Each row is a point on a tangle of strands that fork, close into loops and nearly touch. The rows are in no order.
Two points are linked if the straight distance between their rows is under 157. Some points are linked to none.
j914: [ 21  -8  -2  -7 -47 -19   1  10 -20 -29  19  -9 -27  12 -52 -36  17   6
  27 -35  -3 -21 -11  -5  21   2 -32  29 -10 -40  20 -15 -26  46 -19 -12
  34 -34 -18 -81  43]
j568: [  5  35  35 -11 -21  70 -18 -13  12  -3 -58  75 -12   8  29 -33 -45  -8
  17  29  12 -12 -30 -38  12  22 -30   8   6   4  21 -14   9 -32 -27 -26
 -58  28  33 -27 -13]
j239: [-30 -56 -33  42  32 -39   8  36   0  36 -45  -5 -36   9   7  16 -30 -19
  29 -29 -16  22  40 -35  26  39  23  34 -24 -15  14  -8 -16  56  15 -40
 -29   7 -29  42  26]
j886: [ 19  16   9  -3 -21  30  -3 -11  21  29 -41  17 -17 -22   9  38 -50  35
  -4  22  12  23 -18   7  25  -7  -3   7  -7  14  -1 -47 -13 -58   8  -2
 -26  96   3  13 -25]
j916: [-53 -56 -15  14  64   7  16  18   3  15 -43   2 -49 -34  10   4  -1  -9
  32  -9  10  -6  30 -21  44  26  35  29 -27 -12   4 -27  20  31  18  -3
 -59  14 -11  58 -13]
j766: [ 19  17 -20 -24 -51  11   1 -23 -21 -26  33   9   4  90   7 -54 -34  18
   7  35  20 -15   0   2  31  -2 -35  26 -17 -12  29  10 -15 -32 -18 -21
  43  37  23   1  32]
j56: [  3 -42 -11 -14  42  42   1 -14  60   8  17  22  14 -25   3   1  45 -21
 -19  42 -31   8  11   9 -17   1  40  10 -35 -10 -44  17  56  -3 -16 -26
 -10 -64  77  41  11]
j748: [ 10 -45  19  76 -25 -34  20   3  19  12 -37  17 -15  19 -26 -34 -35   5
 -18   9 -29 -52  32 -25  -9  -8 -28   7  36  -8  33 -11 -27  52 -29  12
  23  24   2 -66   9]
j733: [  8  24  66 -20 -44  34   2 -32   2 -36  17 -17  29  45  28   7  35 -14
  13 -28  56   7 -40  -9 -22  74 -34 -23  -6 -37  46  16  49 -16  -3 -16
  19  -7  14 -33 -38]
j477: [-17  -9  37  42  21   6  -1  -9  65   7 -39   3  23 -72 -14  18 -41  -6
 -32   3  -7  -6 -27 -15 -38 -52  29 -34 -26   4 -22   8  -2 -15  -4  22
 -29  18  41   1 -25]
j283: [-29  -6 -21  10  46  -5  -8 -16 -20  21  -7  -1 -34 -59  -8   5   3  34
  -7  32 -24 -15  12  15  -4 -32  42   2   2  13 -30 -16 -32 -14  21  36
 -37  46  -9  55 -20]
j559: [  4  33  12  24 -60  17   1  -2   3 -32 -47  54   8  70  28 -60 -62 -12
  10   5  12  -1  -6 -28  13 -12 -45   8  25  15  34 -10 -16 -28 -40 -11
 -18  36  28 -55   1]
j140: [  1   4  27  25  22   5 -46   7  46 -16 -21  29  48 -40 -27  20 -46 -78
  18 -25  -2  36 -61 -34   5  39  33 -17 -11   6 -12  22  11  50  -3  -7
 -29 -10 -56 -27  36]
j67: [-15  16 -24 -37 -28   1   0   8 -47   3  63 -36 -14   1   4 -10  44   4
  12  33  -3  19  22  26   0 -31  -9  20  -7  14 -15  -5 -10 -11  21 -26
  39 -58  23  20   1]
j175: [-18 -15  -1 -11   6  13  34  12  14  48  23 -36  -1 -38  36  55  20  37
 -56  17  -1  47 -10  24  24  25  29  11 -19  27 -16 -56  51 -42  39  19
 -17 -20  52  60 -43]
j678: [-40 -14  12  14  18  -1  -1   9   2  27 -38 -14 -72 -75 -20  50 -19  39
 -20  -1  -1   9  10  26  19   7  11 -17 -35  -8  -6 -62 -17 -25  23  25
 -47  46 -24  54 -30]
j706: [ 29 -26  44  34 -18 -43   1  -7  -2 -36  -8  10 -13  43 -51 -54 -54   9
 -27 -10   4 -51   2 -15  23  12 -26   0  40 -18  28  -7  12  44  -2  52
  48  23 -16 -63  18]
j541: [ 55  46 -25 -28 -14   3 -33  -6  -5 -16  87 -35  66  10  24  70  60  15
 -28 -31 -10  15 -23  38  -6  21  -4 -38  19  16 -12  19  23 -46  50   6
  47 -22 -10  23  29]
j540: [ -7  46 -36 -38 -22  39  21   0 -30   1 -25  27 -17   9  38 -45  10  36
  54  41   9  -2  22   0 -12 -15 -48  66  37  29  20 -57 -32 -71 -17 -36
  -9  25  47  -1 -43]
j593: [ 15  -5   3  -2 -66 -35   6  -6   2  -9  44 -34   0  80   2 -24 -68  14
 -33  24  15  -5 -12  25  25 -18 -27  -7 -30  -3  27  14   9 -21   0   4
  67   7   1  -5  27]
j135: [ 17  30 -31   9 -36 -29   3  -7 -11 -16  -1 -12  21  47   0  -9 -21  35
  -4   1  -1  10  10   9  -7 -90 -15 -14  23  27  -4  25 -53 -42  -9  12
  26  68   6 -14  12]
j176: [-32  23 -28 -13   4   4  56  36 -49   7  -9 -42 -45 -31  32 -24 -22  32
  16  10  35  28  24  14  16 -40   1  24  11  39 -11 -53  -8 -56  24  19
 -30  33  -5  29 -37]
j552: [-22 -30 -48  30   8 -44  35  22 -47  34 -43  -6 -34  56 -27  -5 -42 -20
  42 -41  24  20  44 -25  27  30   5  42  -1 -14  20  22 -60  49  -6 -70
 -36  25 -59   3  50]
j132: [-54  -7  36  41   3 -32   4  14  20   2 -32 -36  -1 -78  -5   2 -38 -19
 -20 -19  -5  16 -38  -7 -18 -29  26 -23 -24  15   4  -8  -5  29  17  36
 -31 -25  -7   2 -26]
j722: [-14 -27   6  74 -31 -41  16  38  24  16 -38  -1 -32 -17   0 -29 -36 -18
 -10   9 -35 -33  34  -4 -31 -40 -18  -5  -2   8  -3 -28 -18  46 -17  -3
  14 -39  28 -44 -13]
j646: [ 27  -8  11  -3 -47  -8 -29 -27  28  -3  15 -22  15  53  -8  66  12   4
 -22 -42  -4  42 -20  22  13  32  -8 -31 -31 -27  35  16   1 -20   3  -7
  35  41 -51   4  41]
j896: [-31 -29 -48  70   2 -93  30  37 -19  29 -50 -33  -5  33 -33 -38 -91 -29
 -16 -15 -14   4  51 -30   4 -16   8  39  16  35   3  10 -73  62  14 -26
  -9  15 -10  25  34]
j878: [ 11  29 -26  -6 -24   8   3 -12 -41 -23   9  51 -18  25  -5 -61   5  31
  31  38 -19 -54  25  -6  -8 -38 -52  55  63  22  31 -37 -43 -25 -27  -6
  13  25  33 -36 -13]
j388: [ 20   6  51   0  19 -30 -29  16  -3 -50   9  -1  47  -9  -5  19 -12 -26
  -1 -64  14  26 -40 -43   4  43  18  -6  41  11   3   3  31  36  42  41
  40  10 -41 -25  18]
j300: [ 24  11  17 -37   5  31  10 -38  32  20  27 -15  10   2  22  30  34  44
 -48  43   8 -38 -13  42 -13 -10   4 -31  -7  -7 -15  30  44 -61   5  27
   5 -10  47  39 -25]
j369: [  2  11  28  12 -16  -5  -8  -1  -4  16  29  -6 -36 -32  -4 -13  26  21
 -10  47 -14 -64  31  34 -40 -54 -24 -43  32  13 -28  -2   7 -26   3  12
  23 -72  44 -13 -40]
j274: [ 28  20 -57 -27  24   1 -56 -21  -8  -4  70   1  40 -15 -22  62  81  33
 -26  20 -48  -9   2  47  -6 -23   1 -38  39   7 -34  45  21 -41  50  14
  34  -4   1  59  23]
j578: [ 21  17  -5  13   5 -26 -18  -5 -14   1  33   3  40  44  29  -2 -14  18
 -15  34 -10  -9   7 -19 -26 -57  -1 -35  46  25 -17  53  -7 -26  15   9
  53  29  13  18  -4]
j73: [-17 -35   0  -8  47 -34   3  26  -7 -28  17   0  17  18 -14 -49 -28 -70
   1 -20  -8 -26   1 -47 -13   6  31   9 -22  -7  -2  40   1  99 -16  -1
  22 -42 -24  -1  27]
j218: [ 30  32 -37 -39  -2  16  -9 -26  -7   0  76 -39  45 -21   7  83  81  30
 -71 -41 -30  11 -29  89  10  29   7 -53  -5  15   6 -14  41 -47  19  41
   0 -15 -14  37  13]
j101: [ -4   7  -3  29   2  10  24  -1  -2 -49 -20  40   2  50  31 -62  -9 -16
  -6  14   6 -40  44  -1 -29 -79 -26 -24  13   9 -11  19  -3  -4 -53  19
  -9 -16  57 -36 -26]
j464: [ 49  -9  -8   2   6  52 -44 -22  49  34  41  41  25   0  17  41   5 -25
 -25  44 -29  -2  -5  15  -1  29  14 -13 -27  13 -31  -3  48 -15   4 -30
  -1 -43  55  27  15]
j855: [-17 -28 -28  56 -19 -47  49  67  12  22 -61 -34 -47  19 -18   0 -64  11
  48 -36  24  45  69 -27  13   5 -42  44  -4 -10  45 -48 -28 -10  -4 -41
  -4  13 -25 -27   9]
j704: [-18  -3  46  -6  12   4   2   2  -4  44  20 -16 -37 -46  24  22  35  26
  -9  30  -7 -29  26  19 -29   7   2 -30   1   8 -16 -15  -4 -19  13  15
   3 -49  -3  19 -39]
j198: [ 10   0  18  43 -51 -15   2   3  30  11 -12  -9 -49 -31 -15  -4 -15  21
 -17  14 -19 -52  22  41 -29 -73 -28 -29 -16   0 -12 -44 -17 -25 -15   6
   1 -43  56 -43 -28]
j169: [ -6  -7  -6 -24 -19  -6  17 -29 -45 -11  49 -22  11  38  11  19  21  30
  15  -4  21  23  -1  15  20  34 -12  39   7  -6  55 -24 -21 -15   4   8
  46  62 -47  10   7]
j166: [ 25  11 -27 -60 -15  42  -1 -26  41  37  -7  -8   1 -23   7  39  78  35
  -2  27 -21   0   4  40  -5  -2 -10  37  -8   1 -29 -38  16 -59   7 -32
  -9  -1  82  38 -26]
j143: [-65   8   2 -11  51 -12  37  18 -30 -34 -10 -40   3 -22  13 -26 -15 -43
  -3 -37  31  29   9  -9 -20 -41  37 -27 -29  15 -10  49 -22  34  -7  20
 -39 -11 -40  24  -3]
j191: [ -3 -54  12  -1   5  14  -3 -32 -15  -3   8  37 -33  20 -25 -25  -2  -1
   9  16   0 -38  -7  -9  56  51   8  57  -1 -26  40 -21  16  55  -8  13
  -7  35 -23 -10  15]
j453: [ 37 -26  10 -40   7  30 -33 -34   9  -9  58  21  -4 -13 -12  19  91  35
   4   8 -28 -69  -4  19   7  44 -12  16  -2 -33   2 -31  29  -1   7  21
  32 -35  29  -3  -1]
j496: [ -3  30 -27  12  11   1   9 -15 -46 -32  -3  44   4  22   9 -55  20  13
  13  31 -10 -53  44   1 -23 -85 -26   6  76  41 -14   1 -34 -21 -28  23
 -13  14  46 -18 -40]
j842: [-19  30 -31 -68  32  23  39 -18 -14  -1  -7 -27   2 -31  11  -9  65  31
 -27  42   6  12  13  46  -6 -37  33   0   1  14 -52  20   6 -44   4  40
 -25  14  20  60 -16]
j116: [ 52  29 -17 -35 -54  56 -20 -16  50  15  -9  15  -3  16  16  14   8  17
   6  26  -9   4 -24  19   6   0 -28  28 -30 -13 -13 -35  15 -65  -6 -62
  -9   9  89  11   3]
j51: [  4  27 -45  12 -46 -60   3   7 -25  -6  24 -40   0   3 -56  -3 -39  41
 -11   3 -21  30   4  33   5 -79 -23  19  20  21  16  -8 -82 -29   3  14
  36  30 -28 -23  46]
j264: [-61   6  -4  -9  65   6  58  40  15 -16 -39 -48   7 -62  30  12  15 -29
 -10 -33  26  75  18  -1 -22   2  42 -24 -41   3 -26  30  15 -14   3   8
 -62 -31 -22  61  -3]
j500: [ 10  49  28 -45 -13  80 -13  -9   8 -14 -32  60 -13 -34   9 -35  16 -13
  25  10  10 -33 -54 -19  -2  28 -24   8  -4 -16   5 -15  17 -12 -29 -19
 -66 -43  36 -53 -16]
j414: [ -9  -5 -11  43 -27 -41   9  46  22  20 -19 -27  16   5  22 -11 -38 -14
  -4  21 -24  54  16 -29 -24 -73   6   7  17  38 -29  -3   6 -15  31 -34
  22  -2  78  14 -14]
j311: [  1   5 -14  22 -17  21  20  14  -4 -20 -40  35 -35  51  28 -79 -66 -21
   9  22  17  -7  25 -20  12 -36 -10  16  -9  12  -7  -5   8  -2 -24 -13
 -27  11  53 -13   1]
j256: [-57  15  -6   0  27 -26   5   9 -24  -6  18 -40 -11 -66 -24 -27  12  -6
 -21  26 -16  14  13  27 -36 -72  33 -22  -5  18 -53  21 -16  -1  22  27
 -11 -59  29  44 -11]
j127: [ 40  44 -51 -61 -43  22 -19 -30 -12 -28  57  -9  23  49  14  -5  31  36
  20  26  11 -20 -12  38   7  -4 -43  13  -5 -11  11  16 -16 -67   8 -22
  48  29  10  18  15]
j197: [-50  33 -10  -5  45 -18  36  30  -3  -3   0 -57 -16 -73   8   1  15  -6
 -50   3  -7  61  18  43 -40 -30  39 -50 -31   6 -59  25  -1 -37  10  28
 -39 -67   5  87  -2]
j567: [ 10  -2  66  50 -64 -18 -15  -2  29  19 -49   2 -14   6 -57   6 -83  -9
 -27   3  17   9 -24  -2  24  18 -35 -11  18   4  30 -20  -4  13  -5   9
   1  31 -44 -76  -3]
j366: [ 41   3   1  19 -48 -52 -11  -9  10   4  27 -15  24   6 -60   1 -58  54
 -29  22 -22  10 -44  11  36 -22 -18  27  39  11  21 -26 -35 -35  10  30
  47  42 -13 -46  47]
j905: [-28 -18  22  35  55  -8 -18   9  33   7 -48  11 -35 -28 -12   6 -65 -44
  17 -15   5  -1  25 -11 -57   9  23 -63 -43 -25 -18  40  -6  25 -30 -14
 -29 -19 -66  28  -7]
j159: [-31 -31   1  28   9 -56   9  46  -8  -1   5 -12   0  -5   0 -42   8 -38
   1  -2 -39 -38  31 -26 -48 -34   7  -2   4   9  -6  18 -18  77 -13 -12
  42 -64  18 -15  -8]
j758: [  4  15 -57 -28  14  -8  -7 -21 -35  13  78 -13  44   6  14  39  26  46
 -63  66 -18  12 -24  47  19 -35  16 -37  38  20 -34  35  44 -54  43  18
  24  20  10  64  -3]
j651: [  6  30  -4  -6 -15  -5   7 -10 -42 -33  -7  -5   1  67  13 -16  -1  -1
  24 -42  36  -4  36  -5 -16 -40 -24 -36  10  -2  15  39 -36  -5 -22   9
  18  37 -40 -30  -2]
j351: [ -6 -33 -34  75 -11 -56  11  30  -4  53 -36 -18 -43 -16 -47 -36 -92   7
  -6  29 -35   6  39  -8  20   8  -9  55   5  12   2 -37 -52  38  14 -19
 -11   1 -19   5  39]
j998: [-63 -29 -14  35  51 -22  13  47  18   6 -55 -38 -54 -74  -6  31  -1  12
  -2 -37  -5  35  22 -19  32  22  20   1 -42 -12   7 -48   1  -4  39  18
 -59  19  -7  79 -22]
j621: [ -4 -37  -5  60 -13 -43  32  20 -18  36 -74   6  -6  68 -42 -29 -43 -32
  36 -26  19  -5  31 -32  12  42 -34  28  44 -24  38  28 -38  68 -32 -63
 -17  16 -62 -67  37]
j952: [ 35   7 -44 -15 -24  65 -21 -29  36  25  23  13  38  45  52  38  24   5
  -3  19   7  43  10  30  13  56   0   6 -53   0 -15 -19  47 -52   8 -48
  -3  -3  66  45   2]
j734: [ 28 -17 -23 -47  26  40 -17 -38  21 -18  55  24  27  -1 -15  -5 107  -1
  -9  36 -33 -34   4  20 -11   7   8  10  -3 -28 -27  20  49  -5 -10  -8
  26 -57  68  23  15]
j702: [ -7   9  24 -22  39  22  -3 -30 -26  -9 -11  21 -12 -35  -4 -20  27  25
  17  12   8 -46   0  -8  -7 -20  11  -1  41   9   4  -1 -19  -6   1  56
 -27  55 -22  -4 -37]
j809: [ -4 -27  22 -28  37  24 -22 -35   7 -26   5  12 -25  19 -20  24  21 -19
  -6 -26  17   9  -3  22   4  23  24 -39 -42 -42   8  29  38  16 -20  25
 -14  17 -63  17   7]
j666: [ -3  44 -53 -19  14  31  26  40  -9   2 -53   3 -45 -29  21 -41   6  22
  59  19  23  15  38 -16   6 -31 -20  40  22  30 -31 -56 -12 -67  17 -15
 -56  24  45  16 -44]
j518: [ 40   9   2   1  -4 -19 -15   0 -14 -55  23  14  37  56   4 -30  33  12
  13 -31   2 -31  12 -50 -15  -5 -24   5  35 -17   9  33 -11  11   4  -1
  75  19  32 -35  30]
j514: [  7  26  50 -49  12  64  50 -36  44  13 -10 -12   6 -18  30  16  27  10
 -35  22  51  -3  -1  28 -23  28  15 -26 -12 -12 -12  31  48 -53 -25  32
 -33 -34  39  17 -39]
j105: [ 29  35 -14 -72  54  61  10 -51  74  -1   3  15  45 -76 -36  42  76   1
 -30  12  -3  -4 -18  47 -33   9  38  -6  -3   4 -55  18  15 -44 -32  27
 -42 -38  25  29  -3]
j257: [ 16  -7 -29 -18  35  41 -35  -5 -28 -22  16  75  49  -6  -5   2  51 -33
  67 -35  -7   1 -49 -31  44  76  16  41   2 -17   4  -7  16  51  -9 -20
 -32 -15 -26 -38  32]
j83: [  3 -35   7  12 -35  30  -7   0  30  21 -56  29 -27  31  -7  29  -9  -6
  33 -14  22  30  -3 -15  32  54 -13  27 -40 -50  24 -16  24   4 -18 -59
 -21  44  -8 -22  10]
j190: [ 30  60  46 -47 -24  53 -13 -18   1 -28  -6   7  11 -34   7   2  30  -1
  11 -21  29  -8 -55  -4 -11  14 -22  -8  26   9   6 -10   7 -27   2  19
 -26  -9   8 -50 -27]
j123: [ -9 -12  24   5  48  -5  -5  14 -18   7 -19  30 -21  35   4  -6 -22 -57
  49 -31  24 -11  22 -27 -39  40  13 -44  -9 -38  -4  58   8  54 -35 -32
  -6 -29 -79 -14  -3]
j954: [ 44  49  27 -26 -47  18 -14 -15   1 -14  63 -43  44  25  34  50  45   4
   5 -42  24  16 -36  12 -24  47 -23 -26   8 -10  14   6  13 -36  23 -13
  37 -26  -4 -17   3]
j253: [ -6  -2   8 -18  10  48   0  -5  13  50  40  -6   4 -50  29  57  29 -12
 -41  -3  -2  32  -4  50  16  66  28 -17 -40  31  -8 -51  46  -1  21  11
 -35 -77   4  28 -24]
j495: [ -4   7 -25   0 -26  26   9  45  -1  21 -41   6 -20 -39  23  -3  23  -9
  75 -21   2  25 -16 -18  17   4 -12  42 -29 -16  -9 -29 -11   8  -2 -72
 -38 -45  24 -41   7]
j133: [  4  -9  17 -10  55  44  -5 -43  80  -5  -5  18  49 -71 -25  54   8  -8
 -49  -2  -6  14 -39  19 -23  -9  48 -32 -37   0 -31  13  18 -24 -18  25
 -44  12  13  39  -6]
j762: [-13 -23  -9   2  20  36 -33 -28  12   7 -44  37 -15   3 -28  53  14 -19
  16 -25   4  31  -8   8  33  43  24   0 -29 -25  16   3  17  27 -18 -14
 -49  70 -66   3  11]
j995: [ -7 -51   5  21 -11  16   7   0   5  13 -60  41 -35   3 -39  -9  19 -10
  38  -6  -2 -33 -21 -19  36  45 -12  43  -7 -59  38  -7  12  63 -36 -41
 -23  33 -14 -60  21]
j96: [ -8 -10   6 -35 -22  24  21  13  35  31 -40 -20 -32 -55  13  39  58  38
  33 -10   4  -4   7   6  -2  -1 -16  42 -22  -8   4 -68 -17 -46   0 -30
 -19   5  49  -5 -40]
j715: [ 20   5  -1   9   7 -28 -49  -5   2  19  45  -5 -19  -2  -4  35 -49   1
 -55  16 -39   0 -18  37   7  13  14 -62 -31   4 -16  12   6   5  26  31
  18 -19 -59  53  18]
j741: [-26 -41   6  66 -36 -48  32  48  21  28 -87 -10 -20  22  -4  -8 -47 -27
  35 -34   4  10  29 -30   1  12 -33  16   1 -15  38  -4  -8  61 -25 -54
  -5  -7 -24 -59   3]
j301: [ 11  -5  60 -13  14  39 -17 -22   8  42  48   9   0 -35  18  68  35   9
 -33  10   5 -26  -2  21  -5  68   2 -41  -8  -1   9 -27  30  -3  15  21
   7 -43 -19  16 -41]
j955: [-30 -22   8 -52  72  41  20 -36   6 -30  22   0   4 -31 -11  -7  39 -12
 -23  -5  19   8  -6  31   5  16  48 -16 -35  -8 -18  23  41   9 -22  56
 -38 -21 -37  40  -4]
j695: [  2  -4  42  36  13 -63  -8  15 -12 -34 -21   2   5  18 -35 -44 -71 -32
 -13 -32  14 -41   3 -24 -19  -1  -1 -32  42  10   8  11   4  69   3  65
  30  -7 -52 -43 -16]
j553: [ 45  -4 -28  15 -31 -46  -2   9 -18 -20  39 -10  21  93 -34 -37 -18  10
  -5  -6  -9 -32  43 -21   6   0 -46  11  16 -26  18  34 -40  23 -16 -29
  94  12  -2 -38  73]
j981: [  1   0  -1  15   2  24 -29   6  23   5 -27  27  -7 -64 -12  -4 -16 -41
  40  -2 -10   2 -37 -20  10   4  19  10 -36 -10 -23  -2  -6  37  -5 -27
 -49 -36  -7 -30  24]
j108: [  4  -6  33   3 -35 -54   5  -1   1  -3  45 -45   4  19   6  -9 -33  26
 -55  11  -6 -20 -45  18  -1 -43   0 -35   2  12   7   5  24  -9  17  45
  48 -28  19 -12 -20]
j521: [ 19 -27 -23  32 -25 -29  30   9 -30  -2   5  11 -22  61 -32 -60 -10  -2
   8  -2 -12 -45  42 -23   4   0 -34  37  20 -22  27   3 -42  56 -40 -23
  40   3   0 -64  44]
j990: [-32  21  25   2  37 -32  15  10 -43 -73  -5 -24   7  -7 -21 -32 -12 -36
   8 -67  44 -11   1 -15 -15 -34   9 -41  25   9   8  34 -10  47   2  60
  -5   3 -54 -35 -15]
j848: [ 10  -2  -5  17 -46 -15   3  17  14  42  26 -30  20  36  54  34  21  22
  17  22 -13  30  39 -10 -42  -1 -30  11   8   5  12   2  -7 -45  20 -74
  66 -15  53  22 -14]
j783: [ 18   0   8 -18  15  -2  -7  -9 -40 -67   0  37  26  62 -18 -38  28  -8
  40 -54  33 -25  -8 -56  19  51  -9  32  31 -44  26  21   7  40  -8  -5
  36  38  -3 -41  34]
j637: [-14   1 -18  54 -34 -80   8  51  -6  32 -21 -32  25  28   6 -21 -92 -14
 -15  13 -25  44  15 -22 -14 -46   5  11  25  54 -11  -6 -41  17  13 -16
  31  10   2   9   6]
j815: [ 24  12 -30  -9  39  -1 -31 -16 -38   1  62  15  23  32  14   7   2  -4
 -11  29 -17  -1  10  -5   7  -3  26 -11  20  23 -24  37  -5   6  26  14
  27  24 -27  50  27]
j711: [ -2   7 -52 -26  -9  14   9  19 -37  -1 -20  19 -17  19  -3 -31  22  -9
  67 -19   5   7   3 -13  22 -12   7  45 -34 -29 -14   4 -38  24 -24 -56
 -25   2   0 -23  34]
j643: [-14   5  38   4   2 -30 -12  17   4 -14  21 -42  40 -61   6  36  29 -17
 -19 -46 -21  35 -55 -22  -9  -1  23  -3  10  24  13  -2 -12  33  34  31
   4 -25 -21 -12  -5]
j939: [ -8   9  37 -44 -22  31  39 -19   4 -18  16 -37  11  29  45 -23  49   0
  -4  -6  47   1  -3  12 -19  10  -7  -7 -33 -25  11  26  33 -18 -15   5
   4 -46  42  -5 -29]
j628: [ 33   7 -48  -4  23 -36 -49  -1 -34  -5  93   0  29  41   0  32 -19   9
 -54   3 -36   5  -6  32  38  29  10 -44   0  19  -8  20  19   6  41  37
  57   1 -65  60  45]
j611: [ 15  36 -35 -53 -31  27  -4  -8  -5 -26 -20   3  20  22  14 -32  42  -2
  32 -10   0  17 -17  -9  -3 -45 -13  34 -13  -2 -12  15 -29 -15 -21 -32
  -6  24  42 -20   9]
j627: [  3   0   6  24 -35 -26  12  25  14  45  15 -31 -19 -19  13  16 -41  36
 -26  52 -13  16  -8  12 -12 -56  -8   1  17  31 -19 -41  26 -57  32 -19
  28 -19  71  15 -43]
j707: [-17 -49  38   4  23  16 -25  -5   0  15  12  33  -4 -28  -2  17  12 -30
  12  -3  -5 -22 -24 -22  36  76  15  23  -5  -8  31 -26  40  77   8  12
 -10 -28 -40 -16 -15]
j82: [ -2 -11  31  57 -25 -57  -3  21  21  29 -44  -6  42  40  16  -1 -75 -23
  -9  -8 -13  25  -5 -46 -11 -11   6  -9  37  32  12  22 -31  24  -2   5
  20  52 -19 -22   7]
j934: [ -5  -8   1  33  27 -40 -34   1  11  17 -11  -1 -16   1 -11   7 -56 -24
 -16  -6 -34   9  14  -7 -28   1  24 -41 -26  -6 -14  36 -34  35   2   8
   2  -2 -49  39  23]
j243: [ -5 -34  15 -34 -21  20  -5 -23   9  15   8   2 -18 -19  -3  32  76  35
  23 -10 -11 -20  -8  13  13  32  -9  41 -18 -29  33 -48 -11   0 -10  -3
   7  11  -1 -14 -19]
j862: [-29 -12  15  -9  12  11  17   7 -41  11  11  -7 -16  20  46 -18   1 -18
  27   5  29   7  15 -19   9  23  10  14  -2   7  17   7   2  30   7  -5
  -5  -5 -28   8 -21]
j81: [ 15 -28  13  24  60  20 -34   3  -6  13   3  72  22 -28   7  13  20 -33
  51  -9 -18 -34 -10 -65   5  74  17  23  37  -9  12   8   2  63  -4 -20
 -10  -9 -35 -23  11]
j201: [  9  10  57  18  27  -9 -50  12  17 -49 -37  30  23   6 -52  16 -31 -67
  15 -45  40  24 -46 -39  10  64  16 -19  33  -8   9  32  53  46   9   5
  10  17 -75 -49  19]
j721: [  9   3  23   2   5  14   2 -10 -27 -21 -18  36 -16  71  13 -24  23 -11
  50 -34  33 -33  28 -22 -36  16 -30 -44   1 -54  16  53   0  12 -50 -27
  13   7 -29 -46  -9]
j728: [ 37 -12   2  16 -38 -26 -22 -20  21  31  35  -2  19  25  -5  50 -21  63
 -22  31 -22 -17 -17   8   9 -11 -24   0  24  -1  34  -1 -22 -55  11   3
  62  61  -8  -1  15]
j512: [ 37  -7 -19 -22  41  31 -38 -13 -10 -56  32  68  52  37  -3 -33  24 -35
  23 -20  -5  -9 -31 -48  34  56  17  34  13 -16  -6  14  27  39  -6  -1
  13  16  17 -13  55]
j37: [-23  14 -29 -62  16  31  23  -4   0 -24 -26 -13   7 -32   4 -43  61  -5
  22   8   3  11  -4   7   0 -60  22  38 -16   9 -41  13 -11  -3 -10   1
 -36  -7  49   7  -8]
j743: [ 25  44  40   8 -60  16 -15  -6  13  -7 -33  11  10 -29  -8  21  -2   3
  25 -32  15   2 -37 -13  -6 -14 -40  -1  36  19  29 -28 -35 -22  -8   1
 -16  26  -9 -87 -26]
j534: [-17  14   3   2  -5   3  36  29 -33  39  13 -32 -14 -52  51  30 -33  28
 -27  31   6  57 -23  11  17   4  21   9   8  47 -15 -54  18 -41  40  16
 -27  27 -10  34 -37]
j957: [-16  13 -14 -21  28  -7  22 -17 -25  21  26 -19   5  -7  14   3  27  61
 -43  75  -2 -17  12  34 -17 -69  13 -40  42  14 -40  46  30 -59  18  33
  14   8  37  60 -38]
j760: [-41 -38  -8  -3  69 -20 -10  10  -5 -23  16   5  27  -3  -6   3 -13 -68
  -6 -42  -6  30 -11 -11   2  41  50  -8 -35   6   4  35  12  77 -12  11
 -15 -31 -73  45  23]
j424: [-27  16  -1   3  -1 -49   4   2 -44 -15  34 -45 -21 -17 -13 -21 -21  18
 -37   0  -8   0 -11  23  -5 -61  18 -33  -7  11 -11   9 -29   3  18  53
  11  -6 -28  21  -9]
j465: [-41 -17  21 -37  36  53  19  -4   9  11  -5  -8 -25 -63  17  18  41 -16
  -2   1  25  19  -6  32  20  41  30  -1 -44  -3 -12 -18  47  12  -4  21
 -62 -61 -18  18 -23]

A piece is all that can be reached along the links. How many separate loops has the piece of each point below (a circle has one, a figure eight two, a Y none), and how many tips (points with one link)?
j477 => loops 1, tips 2
j855 => loops 0, tips 2
j127 => loops 1, tips 4
j628 => loops 1, tips 1
j96 => loops 1, tips 0

A tip is a point with one link. Name the tips that can be reached along the links from each point below, in the order of the rows.
j512 => j914, j127, j743, j760
j414 => j351, j627, j82
j711 => j218, j105
j815 => j728
j621 => j855, j702

Name the points in between on the shortest way along the links from the first point to the second, in order.
j176; j108 => j534, j175, j253, j301, j704, j369, j198, j722, j748, j706, j695, j990, j143, j264, j197, j256, j424
j733; j140 => j939, j514, j300, j957, j842, j37, j611, j711, j495, j981
j540; j995 => j666, j176, j534, j175, j253, j465, j955, j809, j762, j83
j611; j133 => j711, j495, j981, j140, j201, j388, j643, j132, j477
